A landscape with many valleys, sampled at points; each row gives a point and its height.
From any point a ball rolls to the lowest of the 2 points nearest to it. It stops when none of these is lower. Distance is the straight distance between rows; heights are no part of it.
(1209): [-6, 19, -13, -11, -4, -6, -9, 8, 8, 3, -9, 5, -5, 20, -2, 6, -30, 5, -28, 1, -5]  h=2.34
(421): [-11, -6, -12, 8, -2, -17, 14, 8, -8, -10, 19, 15, -30, 25, 6, -11, -2, 20, 11, 13, -14]  h=1.57
(790): [15, -20, -8, 12, -7, -26, 11, 32, -8, -10, 17, -27, -3, -13, 14, 3, 28, 10, -3, -23, 33]  h=2.40
(1605): [7, -14, 14, -20, 31, -8, 19, 0, -8, -9, 12, -2, -16, -28, -37, -17, -8, -3, 13, 10, 25]  h=5.70
(661): [-13, 20, -4, 1, 12, -24, -16, 14, -9, -10, -4, -5, -26, -26, -17, -39, -21, 0, 3, 15, -10]  h=3.18
(1296): [-32, -15, 5, -14, -2, 5, 19, 21, 16, 11, -13, 20, 28, 0, 11, -5, -21, 18, -24, -2, 1]  h=1.63
(823): [-16, 14, -5, 29, 19, 14, -11, -9, 16, 2, 0, -8, 7, 11, -19, 7, 8, -3, 10, 18, 7]  h=1.59
(191): [-5, -10, 11, -1, 19, -24, 13, -17, -19, 0, 28, 2, 6, 2, 2, -7, 33, -21, 7, 14, 3]  h=1.56
(283): [23, 22, 12, -2, 1, -7, -8, -11, -6, 11, -16, 11, -19, 26, 29, 23, 12, 10, 7, -15, -2]  h=5.53
(1249): [-21, -17, 12, 29, -14, -1, 21, 21, -13, 5, -3, -17, 11, 8, 14, 21, 12, 22, 18, 7, 2]  h=0.83
(409): [3, 14, -14, -26, -13, 16, -7, 2, 4, 39, -9, -2, -3, 21, 3, 17, -11, -24, 24, -7, -2]  h=4.18
(793): [-5, -1, 5, 4, -4, 7, 22, 5, 7, -27, -9, -7, 13, 11, 11, -3, -9, -5, -19, 1, -25]  h=2.19
(709): [20, 15, 4, 4, -12, 24, -6, -5, 4, -4, -25, 13, 30, 10, 15, 19, 33, 5, -6, -4, -10]  h=3.31
(1093): [-12, 1, 12, -1, 42, -1, 1, 0, 7, 0, 2, 13, 3, -15, 5, -3, -20, -15, -15, 26, 2]  h=5.20
(1344): [8, -11, -2, 16, 17, 6, 4, -27, 13, 34, 8, 7, -15, -2, 17, 20, -11, -17, 18, 37, 8]  h=1.98
(512): [-16, -4, -9, -4, -8, 10, 9, 2, -18, 19, 11, -32, -22, 26, -1, 10, -4, 17, 7, -20, 13]  h=2.45
(1119): [7, 4, 19, 0, -15, -8, 0, -13, 20, 1, 9, 13, 0, 10, -13, -8, 7, 26, -13, -18, -8]  h=1.71
(547): [37, 11, 19, 4, -23, 19, 3, 17, 3, 5, -25, -5, 39, 0, 5, 15, 17, -2, 5, -23, -16]  h=3.51
(1000): [15, 14, 10, -3, 16, -12, -14, -19, 13, -17, -34, 5, 12, -26, -7, -12, 8, 9, -15, 8, 24]  h=0.23
(937): [0, -5, -26, 20, 19, -18, -6, -4, -3, 18, 29, 7, -23, -10, -22, -19, -32, -12, -1, 43, 14]  h=7.39
(374): [-14, -18, -23, -26, -5, 30, 12, 18, 1, 18, 0, -7, 0, -23, 17, -14, 14, -10, 5, -17, -7]  h=1.73
(205): [1, -1, 21, 14, -23, -1, 0, 4, -12, 3, 1, 3, 8, 6, 28, 4, 9, 11, 0, -29, -10]  h=3.87
(371): [17, 9, 3, -21, 1, -10, 4, -13, -14, -4, -19, -10, -26, 27, 10, 36, 2, -8, 0, -17, 9]  h=5.73
(235): [30, 12, 27, -13, 10, -3, 1, 3, 13, -11, -9, 4, -6, 13, -13, -14, 10, 18, -7, -11, -9]  h=1.32
(1351): [5, 13, 9, 13, 18, -27, -23, -18, -18, 15, 28, 26, 1, -21, 10, 6, -8, -17, 5, 14, 8]  h=4.66
(1498): [15, -4, -14, -9, -19, 9, -2, -6, -1, -9, -20, 24, -3, 8, -20, 8, 2, 22, 21, -11, 15]  h=6.12
(563): [-1, -23, 0, 14, -28, 37, 16, 25, 2, -4, 12, -45, 35, -6, 9, 3, 19, 3, 2, -16, 5]  h=1.58
(1292): [36, 22, -6, 27, -5, 1, -17, -18, -3, -19, -1, 31, 1, -8, -34, -1, -13, 11, 11, 24, 30]  h=6.77
(939): [-2, 14, -4, -5, 1, -27, -28, 20, -7, -9, -20, -16, -2, 8, 6, 10, -17, 9, -3, -11, 4]  h=2.62
(281): [11, 8, 3, -4, 3, 13, -4, 31, 20, -11, -28, -25, 34, 2, -17, 24, -2, 6, -16, -9, -9]  h=1.62
(282): [-17, 18, -14, 2, 1, 15, -20, 32, 24, 5, 0, 8, 19, 6, 3, -7, -12, 10, -1, 3, -32]  h=1.29
(1242): [5, -23, -8, 8, -10, 1, 6, -7, 9, 12, 13, 27, 7, 0, -29, 5, -19, -20, 9, 14, 2]  h=7.01
(168): [-13, -2, -5, -10, -20, -21, -12, 25, -16, 7, 9, 5, 22, 14, -3, 27, -10, -5, 2, -17, 1]  h=3.84
(1365): [19, -2, -20, -6, 5, -3, 26, -22, 18, -1, 1, 28, 3, 12, 7, 4, 8, -8, -23, 13, 5]  h=2.09
(1288): [-6, -11, 3, -17, -1, -38, 2, -10, -4, 5, 0, 14, -3, -25, 6, -2, -11, -32, 1, 12, -18]  h=4.98
(716): [-18, 12, -32, 2, 9, 25, -23, -12, 9, -16, -13, 19, -8, 5, -10, 1, 5, 8, -4, -10, 17]  h=2.07
(681): [-11, -37, 16, -3, -7, 3, 28, 18, -6, 11, 4, -6, -3, 4, 7, 16, -30, 8, 21, -8, -13]  h=1.80
(1369): [15, -8, 3, -6, 7, 25, -1, -17, 5, 0, -21, 2, -1, 4, -21, 1, 15, 6, 25, -8, 23]  h=5.99
(975): [-33, 4, 12, 10, -5, 1, -3, 1, 6, 28, 31, 7, -8, 5, 33, -7, 1, 11, -2, 4, -16]  h=3.78
(726): [-4, -41, 17, 4, -8, -16, 33, -8, -9, 8, -3, -21, 22, -10, -9, 16, 14, -9, 16, -7, 6]  h=2.98
(387): [10, -2, 5, -11, 3, -18, 6, -10, -13, 4, 12, 8, -3, -15, -2, -10, 33, -3, 27, -1, 3]  h=0.91
(870): [-26, -26, 2, 16, -24, 32, 22, 20, -24, 10, 14, -32, -4, 8, 8, 9, 8, 19, 34, 11, 0]  h=1.11
(626): [-26, 10, -22, 26, 26, 6, -19, -3, 20, -15, 5, 24, -2, -6, -13, -25, -14, 5, -15, 34, 6]  h=3.52
(502): [-23, 16, -14, 16, 3, -3, -13, 2, -10, 1, -6, -39, -21, 26, -5, 6, 8, 8, 18, 2, 5]  h=2.69
(913): [19, 34, -7, -14, 19, 7, -23, -5, -4, -31, -8, 20, 2, 3, 11, 5, 8, -13, -22, 8, 1]  h=2.63
(1424): [-1, -11, 9, 8, 38, -5, -8, 1, 19, 12, 6, 29, 15, -30, 10, -14, 0, -21, 4, 41, 5]  h=5.05
(153): [-5, -5, -8, -9, -16, 40, 22, -18, -5, 8, -8, -39, -10, 15, -7, 16, 4, 8, -1, -17, 1]  h=2.23
(1437): [19, 3, -29, 9, -17, -16, 1, 4, -12, 0, 21, 19, 6, 3, -27, 2, -15, -32, 17, 25, 4]  h=7.14
(251): [3, -17, 12, -14, 28, 12, 5, -1, 1, -10, -15, -14, -2, -14, -40, -9, 1, -3, 32, 0, 32]  h=5.85
(1561): [-14, 15, 2, -1, -19, 18, -8, 0, -2, 18, -23, -13, 2, 13, 24, 12, -33, 2, 2, -1, -21]  h=4.59
(1167): [10, 1, 0, 6, -2, 12, 2, 25, 2, -7, -15, -24, -12, 2, -17, -20, -17, 0, 16, -4, -26]  h=2.54
(551): [2, 3, -2, 8, 25, -3, -1, 9, -20, -33, -10, -29, -15, -5, 13, -7, 34, 3, -1, 1, -2]  h=3.23
(1593): [12, 25, -15, 10, -2, 0, -4, 4, 5, -25, -1, 15, -3, -14, -18, -36, 25, 20, -7, 24, -2]  h=1.60
(1631): [-6, 8, -3, 8, -20, 1, 23, 21, 8, -2, 6, 7, -21, 30, 17, -21, -18, 33, 2, 12, -21]  h=1.90
(1366): [-20, 11, -7, -10, -38, 0, -17, 27, -35, 5, 2, -2, 28, 9, 23, 11, -8, -7, -3, -10, -21]  h=4.04
(352): [1, 24, -4, 5, 6, 8, -36, -5, -2, -22, -2, 18, -10, 6, 0, -5, -2, 21, -17, -5, -8]  h=2.32
(1103): [-3, -5, 24, 20, 29, -18, 15, -31, 9, -4, 20, -9, 0, -1, -15, 21, 24, -19, -1, 24, 6]  h=2.20
(746): [-18, -14, -20, -2, -27, 3, 19, -6, 10, -16, -29, -11, -9, 1, -5, -14, 25, 33, -28, -16, 6]  h=1.78
(868): [0, 15, -3, -28, 8, 9, -6, -22, 5, 16, -17, -4, -6, 7, -7, 14, -26, -36, 8, 0, 5]  h=4.36
(1339): [14, 15, -23, 10, 4, 9, -4, -37, -15, 3, 13, 4, -20, 7, -9, 12, -8, -31, 9, 19, 23]  h=1.34
(1258): [3, 11, 12, -29, -5, -3, -3, -38, -3, 8, -7, -18, -4, 6, -9, 10, 2, -16, -22, -32, 5]  h=4.63
(895): [37, 24, -8, 34, 6, 10, -6, -8, -10, -11, 4, 9, -1, -20, -18, -9, -35, 4, -11, 35, 30]  h=6.62
(1534): [29, 13, 8, -10, 13, 13, -20, 7, -5, -18, -20, 17, 26, -2, 0, 22, 18, -17, -8, 2, -12]  h=3.03
(1629): [10, 13, 6, 0, -5, 12, -6, 23, 20, -16, -17, -7, 31, 18, 13, 6, -9, 3, -19, 6, -38]  h=1.91
(210): [6, 9, -7, -11, -34, 43, 26, 0, -15, -5, 5, -34, 21, 26, -6, 13, 14, 0, -13, -10, -9]  h=2.04
(1611): [13, 10, 4, -10, 27, -2, 8, 9, 20, 9, 14, 3, -4, -8, -22, -22, -19, -12, 3, 34, 3]  h=5.38
(329): [22, 9, 2, -13, -19, -17, 2, -25, -9, 11, -10, 25, -17, -6, -10, -8, -24, -5, -10, 12, 22]  h=6.32
(873): [2, 2, -26, 2, 13, -2, -29, -20, -3, -6, 34, 11, -19, 15, -30, -3, -30, -10, -14, 7, 14]  h=7.62
(10): [-14, -17, -2, 15, 10, -9, -5, -19, 18, 16, 4, 22, 5, -51, 16, 3, -8, -25, 2, 30, -14]  h=4.94
(307): [-23, 7, 12, -3, 2, 11, -1, 20, 3, 30, -8, -37, -2, 17, 3, 12, -27, 4, -4, 9, -6]  h=4.67
(328): [-22, -19, -8, 9, -14, 45, 13, 24, -7, 10, 15, -17, -3, -2, -6, -13, 13, 17, 32, -13, -11]  h=1.30
(731): [-6, -12, 17, -1, 39, -18, 18, -5, 13, 5, 28, 8, -18, -17, -15, -19, -8, -1, 13, 25, 17]  h=5.55
(669): [-8, 11, -26, -10, -8, 5, 11, -18, -9, -19, -21, 5, 14, -18, -2, -13, 24, -30, -12, 5, -18]  h=5.34
(442): [3, 15, -14, 30, 26, 10, -19, -32, -2, 6, 7, 6, -5, -6, -10, 4, 9, -12, 24, 29, 13]  h=1.74
(21): [23, -9, 22, -4, -5, -16, 16, 7, 2, -24, -25, -12, -4, 10, -14, 5, 6, 24, -6, -12, 8]  h=0.78
(1304): [6, -7, -14, 3, 19, -8, -20, -1, 11, 12, 34, 24, -28, 2, -1, -4, -36, -8, -13, 14, 9]  h=7.51
(1017): [5, -30, 26, 10, 0, 15, 8, 26, -8, -14, 10, -14, 9, 2, -9, 0, -27, 9, 9, -30, -15]  h=1.54
(935): [4, 0, -14, 26, -2, -15, -15, -2, -3, 2, 25, 16, -15, 5, -7, -9, -28, -15, 28, 33, -8]  h=7.28
(1634): [-14, -3, -9, -7, -4, 17, -2, -22, 3, 11, -26, 2, 1, -7, 14, 14, -25, -22, 11, -8, -18]  h=4.50
(1083): [-12, -3, -13, -6, -5, -17, 7, 0, -1, -17, -14, -22, 26, -8, -11, 1, 24, -25, -25, -7, -18]  h=5.51
(852): [16, -2, -4, -4, -17, -22, 25, 2, 1, -22, -28, -10, 2, 3, -40, -10, -6, 30, -4, 6, 13]  h=1.28
(207): [1, -3, -11, -3, -6, 9, 6, 13, 3, -7, -12, -19, 9, -8, 24, -26, 35, 15, -28, -25, -10]  h=2.16
(500): [-1, -10, 5, -12, -10, -17, -8, 0, -8, -7, -6, -2, 24, -3, -24, 10, -7, -15, 8, -11, 4]  h=3.58
(621): [23, -21, 20, -12, -2, -20, 20, 2, -16, -8, 2, -25, 1, -4, -3, 15, 26, -19, 17, -27, -4]  h=2.43
(165): [-7, 2, -26, -4, -3, 11, -18, -16, 9, -7, -1, 1, 15, 3, -22, 8, 30, 9, -5, -20, 23]  h=1.81
(1353): [3, -14, 14, 19, -6, 23, 0, 43, 16, 12, 1, -29, 25, -10, 5, -10, 14, 23, 9, -13, -2]  h=1.33
(1528): [-14, 0, 31, 5, -3, -7, -17, -5, -4, 22, -3, -1, -4, -3, 46, 9, 12, 16, -9, -32, 2]  h=4.03
(987): [24, 5, 0, -5, 3, -11, 19, -3, 17, -23, -13, 34, 7, 10, 26, 1, -11, -6, -23, 7, -4]  h=2.48
(735): [-19, -39, 3, -1, 19, 23, 0, 27, -4, 7, 32, -19, 18, -6, 4, 14, -7, 7, 8, -23, 4]  h=1.50
(288): [-41, -4, 11, 21, 1, -19, -26, -2, 7, 15, 17, 25, 10, -2, 13, 10, -7, 16, -2, -9, -5]  h=3.64
(1377): [23, -1, 24, -7, -31, -17, 1, 24, -8, -11, 2, -3, 7, 3, 13, 5, 27, 14, 5, -29, -13]  h=3.59
(829): [18, 9, 11, 9, 27, -2, 2, -10, -4, -27, -9, 13, 10, -22, -20, -17, -6, 23, -1, 17, 31]  h=0.69
(422): [15, -3, 20, -4, -22, 38, 14, 12, -8, 0, 19, -39, 22, 18, 15, 13, 15, 13, -6, -5, -1]  h=1.82
(1063): [21, 29, 11, -21, -30, -19, -1, 0, -12, 6, 10, 15, -8, 16, 6, -7, 5, -15, -8, -14, -20]  h=5.17
(1547): [-13, -15, -5, -4, -9, 35, 12, 6, 5, -1, 12, -9, 14, -7, -7, -10, 12, -7, 4, -21, -22]  h=1.53
(837): [15, 28, 2, -3, -23, -20, -20, -11, -2, 11, -3, 31, -11, 15, 29, 6, -13, 1, -6, -1, -7]  h=5.37
(550): [16, 11, 17, -7, 18, 16, -20, 11, 9, 8, 1, 17, 19, 20, -7, 13, 11, -14, 15, -10, -3]  h=3.44
(1320): [-3, 14, -26, 7, -4, -11, 0, 1, 12, 6, 2, 23, -11, -4, -6, -21, 6, 9, -14, 11, 3]  h=1.92
(185): [14, 8, 18, -2, 15, -5, -4, -8, 1, 20, 19, 27, -34, 3, 20, 4, -5, -17, 26, 3, -13]  h=4.13
(1219): [-4, 2, 16, 3, -7, -8, -4, 3, 13, 43, 33, 21, -34, 10, 33, -7, -17, -2, 13, 17, -23]  h=3.92
(12): [-26, 8, -11, 10, -14, -16, -30, 9, -14, 10, -30, -18, -21, 7, -4, 13, -13, 16, 20, -2, 3]  h=2.84
(862): [-5, -15, 23, -18, -10, 18, 30, 24, 12, 8, -17, 18, 13, 17, 40, 1, -11, 29, -11, -9, -2]  h=1.44
(29): [-27, -7, -11, -10, 3, 25, -5, -19, 15, 18, 1, -8, 18, -1, -9, 10, 15, 13, -23, -9, 23]  h=1.55
(964): [-8, -1, -2, -16, 31, -19, 9, -1, -16, -19, 15, 14, 11, -29, 18, -5, 29, -26, 2, 19, 9]  h=2.31
(522): [-1, -5, 11, -23, -15, -18, -1, -23, -12, 1, -8, 6, 3, -11, 14, 0, -3, -12, -32, -30, -6]  h=4.45
(947): [-4, 19, -35, -4, -12, -6, -10, 0, 22, -4, -14, 28, 3, 4, 22, -2, -20, 4, -29, 18, -5]  h=2.15
(785): [-20, -22, 15, 33, 10, 18, -7, -27, 0, -16, 10, -27, -4, 8, -7, -3, 7, 12, -13, -17, -16]  h=1.51
(1146): [-5, 12, 8, -5, -25, -22, 4, 14, -10, 21, 19, -12, -1, 12, 8, 1, 14, -11, 6, -4, -25]  h=4.93
(809): [-6, 6, -13, -11, 4, -16, 8, -32, -14, -7, -1, 5, -4, -13, 15, -14, 8, -39, -18, 11, -7]  h=5.18
(591): [-2, 33, -12, 2, 3, -11, -21, 15, -18, -25, -11, -16, -14, -5, -11, -19, -16, -6, -10, 7, -22]  h=2.95
(104): [8, 10, -22, -1, -9, -1, 3, -32, 5, -6, -8, -2, -2, 8, -7, 19, 8, -13, -13, 16, 11]  h=1.72
(284): [9, -21, 15, -11, 18, -6, 21, 2, -4, -13, -11, 14, 10, 9, 14, 9, -3, 3, -15, -4, -10]  h=2.60
(334): [29, 2, 10, -13, -30, 21, 0, 23, -5, -14, -13, -7, 10, 10, -4, 30, -6, 5, 0, -24, -16]  h=3.76
(331): [14, 3, -4, -14, 4, 6, 0, 3, -6, -22, -6, -12, -9, -16, -3, -43, 34, -1, -3, -30, -4]  h=2.47
(923): [3, -29, 19, -14, -14, -5, 12, 9, -3, 9, 17, -4, 43, 0, -20, 18, 15, -12, 5, -15, 12]  h=3.29
(438): [-21, 4, -3, 7, 0, -27, -18, 12, -8, 6, -13, -19, -4, -32, -3, -29, 4, 5, 14, 10, -9]  h=3.34
(42): [-13, -26, 22, 22, 11, 23, -16, 1, 4, -5, 24, -24, 10, 3, -5, 11, -14, 6, -5, -29, -2]  h=1.27
(462): [-21, 18, 14, -9, -10, 11, -13, -18, 14, 28, -10, 1, -16, 2, 15, 1, 8, 10, -8, -24, -3]  h=4.16
(456): [-15, 19, -3, 20, 15, -7, -28, -6, 14, -15, -3, 18, -9, -33, -6, -43, -26, -8, -7, 18, 0]  h=3.36
(363): [1, -3, 16, 9, 3, -2, 3, 7, 2, 2, 1, -21, -40, 7, 0, -19, -4, 16, 11, -16, -11]  h=2.29
(803): [22, -23, 26, -20, 16, -4, 10, -16, -12, 4, 0, -3, -2, -22, 6, 7, 7, -28, 7, -19, 4]  h=1.85
(36): [1, 17, 9, 13, 11, -12, 1, -10, -5, -29, -1, 14, -2, -33, -26, -35, 27, 27, -1, 12, 25]  h=1.18
(1290): [-4, -1, -20, -4, -5, -14, -1, -3, 5, -24, -34, -13, -17, -5, -25, -2, 2, 29, -26, -2, 15]  h=1.61
(115): [-2, 7, 1, -7, -34, 4, 9, -7, 14, 9, 16, 11, -12, 20, -3, -13, -12, 27, 4, -3, -3]  h=1.96
(934): [-31, 7, 5, 21, -16, -25, -25, 10, 5, 6, 1, -4, -1, -9, 3, -14, 14, 6, 1, -10, -3]  h=3.49
(959): [19, -16, -2, -8, 8, -6, 5, 29, 13, -12, -28, -20, 7, -4, -12, 10, -3, 9, -3, -13, 6]  h=1.26
(687): [8, 11, 20, -4, 30, -4, -16, -21, -8, 16, 31, 15, -14, 4, 5, 3, 4, -22, 10, 6, 18]  h=4.42
(734): [9, 29, -12, -9, 12, 31, -35, 11, 7, 1, 13, 26, 10, 24, 4, 13, -15, -13, 4, 7, -6]  h=3.75
(100): [-34, 8, -16, 20, 7, 26, 5, 1, 16, 8, -12, -16, 17, 2, -1, -1, 12, 15, -9, 0, -2]  h=1.31
(1347): [16, -17, 17, -23, 14, 0, 8, -28, -4, 10, -1, -7, -27, 13, -9, 19, -17, -3, 5, -17, 19]  h=5.96
(644): [-10, 25, -27, -16, -5, 18, -20, 3, 1, 20, 14, 18, 2, 8, 12, 11, 10, -28, 18, 1, -11]  h=3.99
(1473): [-2, -11, -2, -3, 3, -30, 1, -11, 2, 18, 23, 42, -7, -31, 24, 0, -8, -15, 12, 28, 3]  h=4.83
(1033): [18, -2, 25, -21, 4, -7, 16, -19, -8, 4, 12, 19, 1, -28, -6, 3, 1, -25, 18, 9, 14]  h=1.46
(1295): [21, -1, -27, -19, 7, 2, -3, 11, -19, -22, -13, -28, -13, -12, 12, -13, 32, 4, -6, -20, 14]  h=2.83
(633): [-11, 7, 6, -4, 2, -14, -15, -27, 3, 6, -8, 11, -20, -11, 13, -18, -3, -2, -15, -18, 3]  h=4.29
(1181): [28, -3, -2, 9, -19, -26, 2, 51, -11, -7, -5, -23, 0, 7, 23, 2, 24, 8, 12, -29, 4]  h=3.07
(532): [10, -6, 8, -2, 32, 21, 17, -17, -7, -24, -12, -14, -16, -8, 16, -3, 29, -11, 1, 9, 5]  h=3.63
(311): [18, 17, 10, 5, 0, -10, 6, 12, -11, -30, -18, -22, 3, -9, -18, -13, -20, -13, 12, 16, -19]  h=2.86
(878): [-11, -21, 18, 24, 21, 1, 19, -36, 14, -9, 14, -17, -6, 10, -15, -1, 17, -5, -12, 11, -13]  h=1.83
(1450): [-19, 11, 11, -7, -16, -25, 6, 21, 0, 44, -5, -16, 5, 13, 12, 10, -12, 3, 6, 10, -14]  h=4.77
(76): [-20, 3, -22, 11, -16, 24, -1, 2, 5, -14, 6, 9, 5, 30, -15, 26, -28, 22, -14, 11, -2]  h=1.97
(1463): [41, 18, -10, 11, -3, -12, -14, -20, -13, 21, 5, 17, -6, -17, -20, -2, -34, -11, -8, 33, 37]  h=6.46
(1043): [19, -4, 3, 21, -5, 2, 2, -12, 14, 9, -3, 28, 11, -5, -36, -4, -15, -3, 26, 35, 27]  h=6.90
(1603): [-17, -8, 8, 5, -7, 3, 30, 30, 0, 7, -15, 9, 14, 14, 22, 12, 4, 19, 5, 15, -15]  h=1.17
(1176): [-24, -13, -9, -15, 21, -23, -23, -2, -18, -4, 11, 14, 8, -22, 11, 0, 12, -23, 15, 10, 12]  h=2.85
(134): [-14, -28, -15, -18, 14, 1, 6, 6, -6, 5, 8, -22, -22, -9, 3, -23, 11, -2, 6, -8, -8]  h=1.45
(65): [-7, -42, 0, 12, 4, -6, 6, 27, -1, 3, 18, -27, 16, -11, 1, 20, 17, 3, 1, -28, 25]  h=1.84
(531): [-12, 8, -18, 18, -1, 23, -8, 35, 16, -6, 2, -16, 30, 5, -2, -9, 16, 12, -3, -6, -20]  h=1.06
(52): [3, -3, -21, 19, -7, -14, 8, -35, -10, 21, 6, 9, -26, 2, 13, 10, -17, -31, 6, 25, 0]  h=1.70
(1197): [27, -5, 8, -29, -7, -7, 10, -15, -2, 3, 12, 27, -21, 13, -12, 16, -25, -3, -5, -15, 16]  h=6.15
(15): [2, 2, -15, -6, -19, 6, 10, -3, 24, -15, -22, -3, 21, -7, 3, -3, 35, 26, -34, -16, 13]  h=1.94
(659): [-23, -29, -16, -5, 7, 1, 31, 17, 1, -7, 10, 1, -13, 15, 12, -21, 7, 7, 3, 3, -20]  h=1.05
(1423): [-31, -5, -12, 0, -11, 8, 4, -4, 11, 1, -2, 20, 18, 16, 8, 16, -20, 34, -27, 9, 16]  h=1.79
(423): [-15, -33, 21, -1, 11, -7, 19, -10, -7, 3, 12, -14, -29, -1, 13, -3, -17, 15, 16, -19, -11]  h=2.03

Where does a ball stop that starts at each point below?
(1366) -> (387)
(547) -> (531)
(12) -> (1000)
(288) -> (42)
(895) -> (531)
(1450) -> (531)
(551) -> (21)
(1258) -> (42)

Call two points neighbours if one is among the 2 nearest of the other. Go from one point of each pair to the other, from neighbour to neighbour, staying as low as possible. Name the highest point that can't be avoided.
(42) / (1249) -> (626)
(1000) / (1339) -> (1209)
(1249) / (659) -> (374)
(659) / (1339) -> (115)
